Each row is a point on a landscape with many valleys, with its height.
A ball rolls from a point to the lowest of its 2 nearest points, and stops where none of them is lower. Distance is the straight distance between rows; heights are no part of it.
Miga: [-27  13  17  14  11  -5 -13  -5 -21  81  -7  17  22 -46  21 -27  11 -11
   3  69 -17  13 -11 -16  24   8   9  51   3   6]  h=4.38
zofo: [  6 -11  13 -12  18   6 -10   0  23 -48 -36 -24   0 -22 -24   3  23  21
 -24 -33 -27   1  43  42 -16  -7  23 -36  -1  22]  h=5.12
Zufit: [ 20   4 -46  22  43   6 -30   4   0  59  -4 -32  24   9  17 -46  -6  -8
  -4  20  31  19 -19  -3  30  27  -6   6 -19  79]  h=0.80
Nibar: [ -5  30 -49  19  39   3 -16  17  14  48  10 -15  16   6  30 -37 -21  -6
   8 -26  31   3 -15 -10  36  14  -6  34 -41  53]  h=0.94
Saliv: [ 26   7 -33  -2  17  20  24   2  10 -35  -2  -7 -18  29  11  47 -47  10
   6 -23  29 -16 -53  17   4  17 -28  24 -11 -20]  h=2.88
Zipev: [-22 -31 -22   1 -23   3  -3 -29  49 -20  -2 -11  -9  -1   7  -3 -23  19
 -28   6  -2  -3  26  19  34 -39   2  61   5  33]  h=7.12
rud: [-19   2  40   4  22  16   1   0  -5 -37 -52  -8   8 -39 -44  -3   2  -4
 -24   2 -27  17  63  17  -3  -7  11 -27   0   2]  h=3.76
Lika: [ 49 -16 -54 -16  21  10  -8  11   1  28 -33 -37  18   8  -3  17 -22  19
 -10  23   8   2  -4  19  -3  46   5 -24 -40  41]  h=0.39
dovom: [-30   6  24   8  -2  -8  12 -28  22 -35  23 -25  13  27  -9 -11 -93  -6
  -6 -23  27  -2  17   6  34   1  -3  -3 -12 -16]  h=5.08
gada: [ -9  26 -48  -2   4  27 -13  23 -32   7 -21  10   2  26  15  13  -5   3
  14 -26 -13 -39 -12 -53  -3   9 -12  18  21  -5]  h=6.63
sesul: [  6 -35 -15 -12   4 -10  -4 -12  32 -24 -26 -44   1  -3 -19 -17 -17  20
 -45  12  12  24  30  19   9  17  20 -16   0  46]  h=1.58
Mut: [ 30 -28  27 -27 -35   6   1 -20  16  -7  27   9  36  22 -18  44  41  43
   4  -8  -4 -23 -16  -3 -29  27  53 -19  18   3]  h=2.56
Kop: [  7 -16  15 -11   4 -19   9  18  -6  30  23  -4 -16 -31  22 -11  28 -22
 -11  49  16  53 -61  17   0  -1   3  11  -9 -30]  h=6.25
nelis: [ -7  -6  43 -32  32 -18  37  27 -43 -28  -4 -27  -5 -34 -18 -27   6   6
 -15 -22 -16  45  24 -18 -15  16 -11 -34  -8 -12]  h=5.51
nagem: [ 21 -12 -20 -32  19 -21  15  15  46   5   5  -8 -14 -43  27 -10   9  19
 -15   6  -1  34  10  45  11 -23  23  35 -45  23]  h=0.92
Dufud: [-21  24  32   2  14 -25   3 -14  -4 -39  15 -15  -1  29  -5 -52 -32  -8
   6 -65  15   2  28 -12   4 -17 -34 -46  11  14]  h=1.37
zadu: [ 11 -37  25 -24 -27  -1  30 -14  17 -47  24 -24 -20   5   3  38 -16  20
 -20  -9  29  13 -29  -6  -9   5   5  10  17 -41]  h=3.59
Rakud: [ 25 -10 -58 -28  30  -7 -22  26   2  32 -14 -15   3 -16  28 -17  42  14
  -1  10 -32   8   1  50  -3 -22  -1  25 -21  53]  h=3.49
sivi: [ 12  -8 -50  -6 -61  -4 -21  -3  12 -11  25  -3 -44  15  20 -10  14 -32
 -20  -3  37  -8 -25 -45 -10  -5 -12 -21   6 -23]  h=5.37
rokup: [-27 -20  30   0 -37 -22   6 -11 -39  12  34  -3  -7  -3  -5 -32  19 -16
 -11   7   7  10   6 -68  -6  -1  -7 -15  25  -8]  h=5.82
defi: [ 39 -24 -34 -33  24  12   2   4 -25   6 -44 -34  14   3  -6  47   7  35
 -10  27 -12   2 -31  20  -6  40  25 -14  10  16]  h=0.93
Fofi: [-32  -2  10   9  -3  34  21 -21  13 -62 -15 -25 -21  -7 -10  38 -50  -4
 -10 -41   1 -15  11  -2  10  -6 -13  23   3 -49]  h=4.73
sofol: [-28  20 -25  10  14  15  38  18  -5 -13 -16 -18  -9 -13  10 -23 -77 -12
 -19 -25   4   3  29 -40  29  19 -12  31 -39 -30]  h=7.61
fam: [ 23 -12  16 -18   8  10  39  -2   5 -34  19  -5  17  17   1  55  24  47
  28 -16  -9 -22 -45  24   5 -14  11  48  29 -31]  h=6.55
gogem: [ 14  -9  23   2 -16 -20  11   6   2  10  38   8 -19   6   8   2   8  -5
   9  12  22  21 -45   5  -4  -1 -13 -13   4 -18]  h=6.15
dulel: [ 13  21 -59   5  -9  24 -21  -5   8  -4 -12   6   4  40   8  25 -31  -5
   9 -35  17 -43  -5 -26  -1  20 -14 -16 -14   8]  h=6.47
Basi: [  8  -6 -25  -3  55  13  20  32   4 -27 -45 -17 -22 -18  11  -8   4  21
 -23  -1 -27  19  -4  55   9 -24 -20  45  -4   8]  h=6.69
Gutu: [-38  17  29  22  30  15  -1  -4  12 -27 -36   5   9 -17 -23  10 -32   8
  -1 -16 -38 -10  59  20  13 -31   2  18  -1  -3]  h=2.42
zubof: [-11 -30 -13   0   9   5   3  -6  23 -28 -17 -14 -37 -10  12  -4   6   9
 -33   7 -10  11  -2  33  18 -42 -19  63  19  11]  h=6.96
puro: [ 22  20  10 -20 -12 -31 -14  -9  12  13  27  12  20  25 -13 -17 -23   0
  17 -24  31  -9   9 -30 -11  26  14 -75 -18  32]  h=5.54
Toru: [ -6  25  28 -13  15 -44  18   5  45  48  41  31  13 -31  12 -12  -2  12
  23  -4  -6  16  23  32  -1  -3  31   7 -47  11]  h=1.13
Niv: [-19 -15  27 -10 -35 -14 -15  -6  26 -12  19  48  -9 -19 -14 -14   0 -27
 -20 -10  18   7  48  -8 -40   0  21 -54 -17 -14]  h=6.20
rivar: [ -6  10   1 -12   6   1   9  19  20 -50 -19  -8 -28 -31   1  -3  14   8
 -19 -42 -14   8  39  18 -23 -22  -1 -16 -16 -22]  h=6.03
Firus: [-28  24  11  14   9 -18  23   6  19  15  26  22 -16 -15  14  -8 -10   4
  13 -10 -18  -1  27  16  11 -36  -8  46 -12 -19]  h=7.40
mef: [ 20 -27   6 -11   6 -13  13   7 -32  14  25 -31 -20  25   6  -7   1   3
  -7  28  35  29 -68 -25  10  30 -16 -10  36 -10]  h=6.24
dof: [-12 -59  33   1 -40   3   8 -31  10 -48   1 -20 -31   6 -23   9  23   3
 -47  10  27  20  -5   1 -12   6   1  -5  42 -21]  h=3.85
Piz: [  9   3 -40  24  16   9 -14  21 -36 -19 -51 -18  -7   2 -13 -46   0 -40
 -29  13  13  18  11 -19   5  17 -28 -30  -1   6]  h=1.69
vani: [  2   7  24  25 -30  22 -21 -29   3  17  -4  30  47  22 -29  53 -27  -3
  33  22   3 -27  13   5   2  17  14 -33  -3   5]  h=6.49
dumun: [ 21  30 -43  -7   7  -6 -38  22  -8  46   1  11  17   3  20 -20  29 -13
  27   6  -8 -11 -11  -4 -12   9   4 -34 -11  34]  h=3.91
dad: [-16 -17  14  34  -3   9 -42 -29 -20   7 -46   7   7   0 -24 -21  11 -27
 -27  64 -12   8  18  16   3  -2 -19  -3  35  28]  h=2.27
Mem: [  2  -6  31 -18  16 -14   4  14 -53 -19 -32 -12  -1 -21 -27 -37  38 -15
 -15  12 -22  39  28  -7 -19   8  -3 -44  15   0]  h=5.02
lolo: [  6  28  16   0   0 -33 -20  10   8  53  30  43  18 -10   5 -35  24 -17
  29  13   1  13  17   7 -16  -6  11 -46 -21  37]  h=4.05
tepar: [ -9  41  14 -13  -2 -36 -21   6 -21  75  29  23  16 -21  14 -44  23 -28
  30  16  -2   7  -3 -42   2   2  16 -15 -15   7]  h=4.18
Libo: [-14 -12  -4   3 -61   8 -16 -20  31  12  15  22  17   6   4  15   7  14
  -6  25 -17 -39  36 -15   4 -28  21  27   4   3]  h=4.39
tufi: [  3  29 -21  -2 -30  23  -5  21 -33   2 -20  18 -16 -24  -4  30  -8 -35
  -8  23  -5  -3   9 -39 -23  15   2 -36 -28 -63]  h=3.58
pozuk: [ 17  35 -18   7  -6  23 -11   9 -30  15 -59   5  15 -18 -21  11 -32 -35
  -7  45   0   4  25 -43  -7  38   6 -40 -31 -18]  h=3.17
sasop: [ -6 -29  38 -40 -27 -10  14  17 -16   2  20  29  -1 -19  -4  13  43  -1
 -17  13  -7  28  -5 -11 -37  13  37 -18  11 -46]  h=8.26
Gude: [-33 -18  46  31 -29 -13  23 -11 -29 -36  59   1 -38  -2  -1 -13  -8 -19
  -2 -23  10  11   0 -14  13 -27 -49   7  11 -30]  h=7.34
tese: [-12  33  31  11  56  -1  28  11 -27  37  -5  17  21   0  -9   3 -33   6
  36  19  -4  10 -19   1  27  20 -12  33   1  -3]  h=4.61
gazik: [ 30 -23 -26 -17  39  -3  24  22 -44 -10 -31 -51 -15  17   4 -15 -12   6
 -23  20  24  32 -50 -21   7  54 -17  -9  24 -10]  h=6.31
fodeb: [-15  16  23  11  36  -8  -7   2 -33  57 -18  -9  26 -25  -2 -41  -1 -30
   3  53   1  39 -14 -18  26  16 -10  17  -5  22]  h=4.46
lak: [ -9  16  19   6 -41  -1  13  -2 -28  42  36  27   9  12  17  13  15  -2
  19  31  -4 -23 -18 -57  -5   3  11  16  18 -48]  h=7.00
Pubu: [-42  -5   0  11 -15 -16  -5 -10  44  19   9  -6  -2 -22  15 -45 -22   2
 -31  12  -2   4  35  -1  35 -31  11  45 -11  29]  h=7.23
Lomu: [  2 -15  20  18 -18 -11 -18  -2 -18   8  -5  -3 -24 -23 -11 -33  10 -51
 -25  48  26  52   0   1  -7   4 -17 -41  -5  -6]  h=0.87
lobam: [ 14 -13 -55  10 -51   9 -34 -14  24   2   8  12 -19  18  20   0  14 -16
 -18  31  18 -15 -26 -14   5 -26 -12  25   4  11]  h=5.13
diges: [-24  26  22   1 -11 -19  -8   7 -35  73  16  21  10 -54  25 -24  21 -38
  14  57  -1  24 -18 -29   0   5  17  14 -13 -29]  h=4.28
zof: [ 18   7 -33  -6 -22  17 -22  -3  27 -36 -17  19  -7 -18  -5  43  27  -8
  15 -47 -22 -34  27  25 -32 -25  13 -24 -30  -3]  h=4.10
Besel: [ -3   2  12  13  17 -24  -7 -10  26  29  26 -12   7   8   6 -38 -38  -1
   3  14  31  14  -8  12  28   2  -6   3 -13  49]  h=5.31
vake: [ -9  -6  11   9   4   7  14  13 -24 -17  -4  -6 -23   7  -5  17  -6   4
   5   0   1  -1 -19 -11   0  -4 -27   8  22 -27]  h=5.99
Gepa: [  9  -5  -5 -15  30   9  27  -6  14 -30   8 -18   1  25  16  39  -2  55
  23 -57 -10 -41 -23  23   9 -14  -5  44  31   2]  h=6.39
kamo: [  5 -29 -17   1 -63  18 -28 -15  10 -13  -6  26  -4   3   7  20  47  -9
 -15  28 -16 -24   5   1 -20 -38  16  25  16   0]  h=4.75
Sezub: [  9  21  -2  -7 -27  -7 -14  -2  25 -15  -7  17   7   4 -14 -11 -31 -21
  -9 -16  19   3  33 -11 -14  11  15 -77 -35   8]  h=5.81
Sok: [-19  -2  58 -17  -4 -15   6 -19 -27   2   5   7  20   4 -32  -7   8   0
  11  -2  -9   7  25 -42 -10   8   7 -40  34   4]  h=6.10
fova: [  0  24 -20   4  -6  -5  -3  -5  41  20  17  10  14  10  16  16 -46  15
  23 -12   2 -33  27  10  14  -9   7  -4 -46  21]  h=1.11
Zus: [  4  34 -24  14  25  23 -11   9 -62  28 -47  13  24   3  -9  -6 -15 -36
  10  42 -14  13 -16 -37   6  34 -26 -12  -4   1]  h=2.87
vul: [  7  14   5 -25 -11 -32  25  -4  41  19  38  10  12  -4  10  15 -20  33
  16 -20  -1 -11  13   9   4  -1  35   1 -34  -1]  h=0.68
kina: [ 10   3 -16  19 -20 -10 -27 -11  -4  57  28   3  14  23  21 -17  -1  -7
  11  44  25  -8 -45 -34  20  20  -6  16   8  30]  h=0.67
Nid: [ 10  16 -10  -2  16  13 -29  11 -22  -9 -18  13   8  16   3  21  66  14
  31 -32 -39 -44 -28  16 -24 -29  -6  -9  33   4]  h=7.10
Rinu: [  4 -16 -37  -2  55   7  23  41 -45 -14 -38 -41 -23   0  11 -34   5   7
 -22  -5   2  30 -26  -7   5  22 -29  24  17   1]  h=6.41
zonim: [-15 -34  34  31 -42   5 -39 -42   4   5 -13   8  23  13 -23  -1  10  -8
 -29  62   5   2  19   4  -2   8  15 -11  41  22]  h=2.86
vik: [ -1  15 -19  18 -18  11 -32 -13  20 -37 -16   0 -14  23  -3 -24 -31 -31
 -13 -21  23 -11  28  -1   0  -8 -21 -50 -23  16]  h=6.06
noz: [ 10  15  -4 -13  -7  -5 -26  -6  -8  13   9  12  18  21  -3   1  46  22
  29 -45 -20 -44  11 -22 -17 -15  20 -27  34  22]  h=7.32
Gik: [  0   0   2 -11 -14 -28 -15  -2 -18  54  50   1  10  21  19 -41  26   6
  17  20  23   3 -42 -55   9  10  -2  -7  36  11]  h=0.88
soras: [  9 -11 -12 -13  18   6 -14  18 -23 -31 -39 -12 -17  -3   1   4  74   2
  -9 -15 -23  -1 -21  39 -29 -24   5 -29  41  -4]  h=6.53
puz: [ -3  -3  12  12  39   1  18  -4 -14  43   9   6  26  25   0  28 -27  41
  30  19 -11 -16 -38  16  29  22  -4  57  26  24]  h=4.70
zep: [ -7  26 -21  16  -5  32  -1  19 -10 -23 -51   6 -12 -21  -5  26 -20 -17
 -10  -3 -21 -21  28 -13  -5  -2  -4  -1 -22 -46]  h=4.07
feni: [  2 -18 -16 -16 -41 -25 -11   5 -30  -3  35 -19 -42  -1  15 -46  33 -33
 -31   3  32  24 -17 -50 -20  13 -11 -41  11 -10]  h=5.59
lavak: [ 24  -3 -36  -4  18  17   8  -9  26  57  19   2  15  18   9  32 -39  24
  34  -7  13 -26  -1  33  16   0   2  33 -47  32]  h=1.36
ris: [ 23 -22 -12  -1  19 -13  -9 -12  13 -36   1 -33 -27  37   5 -24   8  11
 -17 -15  30  12 -35  26   3  -5 -26 -12  40  39]  h=2.74
bivem: [-28  29  -1  -3 -14  -7  27  12 -19  29  16  10  -2 -10  20  12  -1   5
  21  -1 -24 -31  15 -51   0  -5  15  33   1 -53]  h=7.09
nefo: [-22 -10  32  28 -29  10  18  -4   6 -42  30  22 -34   1   4  11  20 -16
   7 -11   0  -6  -5  18  -1 -55 -39  28  11 -51]  h=7.17
potos: [ 13 -10  27 -14  29  17   5 -18  32 -65 -27 -37  12 -11 -25  31  -3  30
   3 -57 -18 -13  12  38  -4  15  18 -14  17  13]  h=5.89
nez: [ -6 -18  31 -13  21  -8   7  14 -56 -31 -14 -16 -16 -14 -18  -3  53   0
  -1 -11 -30  12 -13   7 -19  -8  -4 -29  49 -18]  h=5.74
dasu: [ -8  -4  45  16  -1   7  14  11   2 -32   3  27 -31 -22 -17  20  15 -21
   4   1  -7  29  -1  51 -17 -34 -25   0  -4 -50]  h=6.89
pamap: [-16   6 -42  12  35  18  -8  15 -61  34 -46 -14  11  22   4 -24  -1   1
 -13  23 -22   9 -23 -29  12  37  -9  46  36  37]  h=6.86
mikuv: [-55  -4  59  21 -13 -18  32 -19 -16 -24  51   9  -5   0 -11 -12  -7   5
   6 -28 -14  -4  37 -23   7 -24 -15  18  30 -28]  h=7.49
Vosu: [-16  16 -30  34 -17   6 -44  -5   4  47  16  24   9  17  16 -27   4 -19
  15  15   1 -23   7 -15  14 -17 -23  19   6  35]  h=0.40
lavob: [ 32  33 -66 -19  17 -13  -7  22  31  32  21  13  -3  -2  34  -1  14  12
  39 -41  -5 -32   5  17 -10 -21   1  13 -54  29]  h=1.38
sudus: [ -7   7  19 -25  35 -26  33  25  27  27   9  -8   6 -52   6 -29  -6  31
  -5   1 -19  32  26  35   7   3  35  26 -37  10]  h=1.43
Vefef: [ 12   1 -60  10  62  18  22  44  -3   5 -38 -24   1  -4  22 -21  -9  11
 -16 -15  -7  27 -18  29  21  14 -16  54 -18  30]  h=6.52
Riso: [-14  36 -13  21   2   3   8   4  -1  15   4  -5   2  -4   6 -27 -77 -42
   2  -1  42   8  10 -43  34  19  -8  -7 -59 -17]  h=7.70
fugot: [ -6   7  33   5 -19  -6   8   7  19  29  22  54   6 -21   7  14  31  -6
  14  39 -26   6   0  41 -14 -30  19  29 -14 -27]  h=7.22
ruve: [ 18 -16 -22 -15 -20  23 -18 -29  51 -42 -20  12   1 -17  -9  39  23  14
   2 -48 -27 -38  54  44  -7 -48  20  17 -21  17]  h=2.83
Pem: [ -3   0  22  -9  34  -6  40  26 -24 -35   6 -29 -30  -8   4 -23 -17   4
 -10 -27   7  29   1  -4   8   5 -33   0  -8 -25]  h=5.80
gul: [ -1 -14  38 -26 -22 -11  18   1   2 -30  33  14 -11 -14  -5  16  33   4
   1 -54  -5  -5   4 -17 -42   2  23 -28   8 -48]  h=7.98
zodi: [ 15 -30   3   4 -18  -3  15 -19  -1 -53  30 -33 -32  40   0  11 -24   4
  -8 -17  49   9 -49 -15   0  14 -36 -15  27 -19]  h=3.37
Lizi: [ 11 -12 -37   4   2  18   7 -13   2 -53  -4 -24 -26  52  11  12 -30   4
 -10 -40  37 -12 -54  -9   7   5 -37  20  26  -6]  h=3.14
tum: [ 17  -6   5  17  41 -17 -11  -2   9 -24 -14 -19  -8  17 -12 -67  -6  -6
 -17 -11  18  35   2  32  14   1 -34 -32  11  48]  h=2.39
Retu: [-36  -9 -16  -9 -47  10   6 -13  24 -14   7 -12  11   3   9   9 -16  26
 -28 -12 -13 -33  41 -54   6 -11  28  21  18  -7]  h=4.15
lalo: [ -6  28  23   0  53  -7  31   8 -45  42   1 -15  17 -18  -4 -29 -28 -16
  26  22  15  36 -20 -47  33  29 -11  14 -21  -5]  h=4.53
Lod: [ 40 -29  -2 -11 -16  25  32 -29  35  -5  19  -3  29  25  -5  75 -37  41
  21   5  17 -18  -7  42  13  -6  16  29 -22  12]  h=1.79
Beno: [-40  12   4  17   7   3 -25   2 -40  27 -34   6   6 -13  -6 -36  20 -14
 -10  35 -36  -1  27 -23   9 -20 -17  22  33  17]  h=1.44
vifav: [ 15  -2 -12  11 -27  13 -19  -6  17  31 -14   9  13  -9  -2  38 -28  -4
  -2  48   5  -8  -2  11   4  20   7 -14 -28   0]  h=6.48
zokor: [ -5  35  12   5 -10 -26  -2  19 -12  46  35  57   2 -21  25 -11  47 -12
  31   5 -29 -13   6   9 -27 -25  13   5  -5 -34]  h=7.37
mufa: [ 15 -24  -9  -2   2 -16   3   4  45 -13  -3 -29 -23 -23   5 -50  -8 -14
 -47  21  40  56   4  30   6   7  -1  -9 -28  26]  h=0.84
sova: [ -9  12 -19  24  -7  40  -7 -11  18 -39 -29   5  -2   6 -10  50 -37   5
   3 -20  -8 -38   7   7   8 -10  -6  22 -10 -28]  h=4.47
boni: [ 15  12  28 -33   9  -5 -14  16 -13  -4 -15  36  22 -18 -24  23  42   1
  23 -29 -35 -11  14  19 -50  13  43 -59  -7 -16]  h=3.11
zuz: [  1   1  43  -8  -2   1  -4  -6  26  -6  13  32  33 -11 -22  29  28  19
  27 -41 -26 -27  33  30 -32   3  42 -36  -5   0]  h=3.81
mudel: [ 24  11 -73 -20  26  -9 -27  39  -7  21  -7 -15 -14   4  43 -40  54  -8
   3  -2 -10  -2 -32   8  -5 -17  -3   4   0  27]  h=3.73
Fikov: [-35  -9  19   9  10  -5  10 -23  25   0   1 -24   1  16 -11 -22 -73   4
 -21  16  19  11  14 -10  40  13  -3  16   1  19]  h=5.21
Kadop: [ 10   5  -5  -8   0  -1  -4  16 -11  30 -14   3   1 -28   6  16   7  -2
 -10  55  -9  18 -20  18  -7  16  10  -4 -12 -18]  h=6.36
Novub: [-41 -23  54   5 -47  -8  -5  -6  -1  -1  26  53 -10 -25 -13 -12  32 -31
 -21   6  -6  14  45 -24 -30 -16  11 -16  -7 -35]  h=6.60
ger: [ 12 -11  -8 -20  -8 -14  25  13  41 -24   9 -16 -37 -33  23 -15 -11  -5
 -29  -2  24  47 -11  23  12 -14  -2  26 -41  -4]  h=0.30
gasi: [ 20 -13   8   0 -16 -17 -29   1   1  -5  -1  15 -13  -9 -14 -19  42 -35
 -13  39  19  43 -12  40 -40   7  -5 -64   1  -4]  h=1.54
riz: [ 13  17 -76  21 -17  18 -30  -3  34 -10   1   6  -6  35  14  -7 -47 -26
   5 -33  25 -27  11   9  10   4 -21 -16 -52  31]  h=6.30
mede: [-18  27 -10  29   4  -2  29 -14  23 -10  17  28  -2  21  19  28 -16  16
  29 -20 -22 -55  14   8  20 -39  -6  71  -2 -14]  h=7.28
dolin: [-21 -42  72  27 -33  10  -6 -42   2 -28   0  10   6  13 -39  -1  23 -12
 -18  17   8  13  13   4  -8   3  13 -14  48  -6]  h=3.38
guveg: [-13  14  55   7  -3  -2  14  -4 -10   6   1  18  26   0 -28  25 -27   2
  25   1  -7  -1  18  -8   2   6  11 -22   5 -15]  h=6.34
Bomag: [ 32 -15  24 -14   4  -9  -6  -9   0  -9  -4  -8   0   8 -30   8   1   1
  -9  34  25  33 -21  30 -15  35   9 -68  10  14]  h=2.24
Kega: [ 11  28  -4  -1  37   9  14  16 -49 -26 -24 -10   0  20 -10 -13 -11 -12
  20 -39  10  -2  -8 -44  -5  18 -31 -44  10 -10]  h=1.40
vis: [ 33 -39   4 -22 -22  15   5 -29  31  -6   7 -12  30  22 -22  71  -6  39
   2   1  11 -13 -15  26 -10  26  37 -16   1  18]  h=2.12
nizev: [-22  19 -11  31 -19  15  10 -10  -4  32   8  31  12  11  14  28 -19   0
  25  27 -16 -46   5 -25  27 -11  -2  64  -7 -30]  h=7.19
lef: [ 42 -18 -80   3  38  10 -25  12 -10  46 -35 -46  14   0  12 -20   9  -1
 -22  38   9  13 -11  21  14  43   4   6 -21  60]  h=0.64
Tutem: [-20  -8  16  11  -1  25   0 -19  45 -40 -18   0   3 -18 -17  37   5  21
  -6 -21 -38 -22  49  47   5 -42  10  36   4  -1]  h=1.29
mar: [ 12 -17  20  -9  28  12  -2 -17   9 -32  -4 -36  23  24 -29  37   7  46
  27 -43 -14 -35 -19  15   4  20  16  -2  45  20]  h=6.21
tifif: [ 37 -45   3 -22 -11   4   1 -17  -5 -19 -16 -18  -3  11 -21  41  26  23
 -18  43  12  18 -50  29 -10  34  27 -21  39  -6]  h=1.75
Gubop: [ -4 -31  24  15  -2  21  -8 -12  19 -10 -25   5  18 -14 -18  43  38  26
  -4  15 -43 -11  17  63  -4 -35  15  36  17  22]  h=2.43
mone: [-13  -6 -17  20  31  12   5   6  -6  56 -11  -3  15  -5  20  11  -9  23
  -2  39 -11  -1 -32  11  35  15   2  88   4  29]  h=4.76
veme: [-10   4  37   8  28 -17   3  -4  22 -30  -2  -9   8   8 -17 -54 -36  -9
  -5 -29  13  28  46  27  18 -11 -16 -36  -8  33]  h=1.98
dilo: [ 19  23   5 -11   0  -6 -17  18 -31 -17  -8  12   2   7 -11  -1  31 -13
  22 -30  -4  -6  -7 -21 -32   8   7 -71   4 -19]  h=2.19
bub: [-22 -27  61   9 -17 -22  -8  -4  20  10  21  53   3 -23 -12 -25  42 -18
 -13  34  -5  29  15  30 -24 -19  11   3   7  -5]  h=6.97
vuk: [-18  40   6   3  21  -9  12  -1 -16  -3  11   2   4  27  -1 -28 -47  -6
  19 -45   6 -18  17 -43  10   1 -19 -11   6  11]  h=0.69
dor: [ 32  37   1   7  17   6   6  11   5 -20   6  24  -3  15   2  41 -10   6
  42 -33  -2 -20 -36  42 -13  -8 -14 -30 -18 -22]  h=2.20
gaban: [ 10  15  24  -8  20 -31   1  -6   0  30  21 -14  19  20  -9 -44 -31  -5
  18   5  32  21 -17 -23  18  28  -4 -43  -3  43]  h=5.39
zuv: [ 15 -28 -26   0  -6  24  14 -30  38  25   9   1  11   9   7  57 -35  16
  17  12   7 -24  10  48  32 -26   0  76 -40  25]  h=1.55
Fela: [ 37  33 -23 -18   5 -19   5  14  24   6  39  36   0  16  26  23  13  14
  55 -38  -1 -34 -17  25 -15 -19  -1 -11 -34  -3]  h=1.74
vonol: [-24 -29   2 -25 -49  17  -5 -24   8 -35  -3 -23   3  -4 -12  21  38  26
 -20 -37 -21 -36  24 -56 -12   6  42  14  47 -24]  h=3.74
Zug: [-15   0  37 -41  -7 -40  38  23 -10  33  54  13 -11 -28  16 -13  28   1
   4  -2   1  36 -18 -21 -21  20  27  -6 -15 -43]  h=8.42
nozal: [-14  34 -19   8  30   0  36  32   0   3  -8   0 -21 -38  19 -11 -31  -7
   0  -6  -9   6   8   6  14  -7 -14  40 -44 -30]  h=7.51
Miket: [ -4 -34   6 -19 -28   6 -17 -24   4  -2  -6 -15  28   4 -18  26  32  35
 -20  11 -22 -21  19 -26  -8  16  46   1  44  15]  h=3.16
vaze: [ 38  10   3 -12  11   2  22  16  11 -15   3  -2 -12   5   1  66 -32  14
  26  -8  20  -4 -44  19 -10  24   3 -10 -19 -42]  h=2.58
miri: [ -6  -1  -5  17  22  28 -11  -3 -65 -12 -65 -17  -7   4 -22  -7   5 -28
 -13  38 -11  12  -3 -26   0  19 -25 -13  32  -8]  h=2.38
lovid: [  4  -9 -17  -5  16  11 -17   8  -2  26 -24  -3  14 -15   1  17  24  31
 -10  22 -41 -14  13  35   2 -16   8  24  11  31]  h=3.13
zuva: [  7 -14  -1 -12 -56   6   7   1 -24   0  27   8  -9  21  13  21  32   7
   4  -6   9 -29 -31 -61 -22   6   9  -4  29 -53]  h=6.88
sem: [-26  16  47   3 -15 -16  31 -10   9 -28  42   9  -3   0  -7   9  -2   4
  20 -60  -9 -23  32 -11 -17 -19  11  -1   5 -45]  h=7.69
vogum: [ 13   2 -13  29  20  -3 -24  -3 -30  11 -31 -12  -4  -1 -12 -58   3 -53
 -14  56  30  47  -5  -4   9  17 -31 -29   1  30]  h=1.27
Kor: [  0   6 -69   3   2  18 -17  19 -27  21 -23  -8 -16  25  30  -8  12   5
 -16   2  -5 -14 -45 -38  -1  15 -16  36  28  12]  h=6.75
Ropu: [-19  12   4  26 -18  -6 -35   0 -21  36   6  34   9  -3  22 -32  38 -23
  13  46 -20  -8  12  -8  -3 -34 -16  12  25   9]  h=0.81
lok: [  8  17 -81   2  16  -2 -16  16  32  29   9  -7  -1  11  37 -30  -6   6
   6 -42   4 -23  12   1  14  -9 -12  34 -40  55]  h=1.14
gata: [ -5  19  35  14  -5  12  -2   0   7 -50  -6   7 -24  -9 -17  19  -9 -24
   1 -37  -7   3  22  27 -19 -20 -14 -34  -5 -39]  h=6.54
toki: [ 16  -4   6 -12 -29   9  16  -5  -7 -14  24  11   3  25  10  37  52  23
  20  -6  -6 -23 -41  -4 -17 -13  13  16  25 -40]  h=6.71
semo: [-36  -5  23  24 -28  20  13 -22  -4 -41  13 -17  -7  26 -13  20 -69 -21
  -7 -21  25  -8   3 -31  15   3 -18  -6   2 -42]  h=4.93

Two balls start at each pair of points below. Name the first point that both come to, or write -.
rokup and tepar => -
Lizi and semo => -
puz and mone => Miga

Call two points neighbours if one is among the 2 nearest of the other. Go from one point of each pair to the other, from neighbour to neighbour, staying as low as possible. Name the highest point that can't be avoided.
Mem and zofo => vani
vul and ger => sudus
Lomu and Lika => Bomag
Vosu and Lika => dof

Where does a ball stop that starts at each point below?
guveg => vul
bub => Lomu
dulel => Lomu
zadu => Lika
Fofi => Lomu
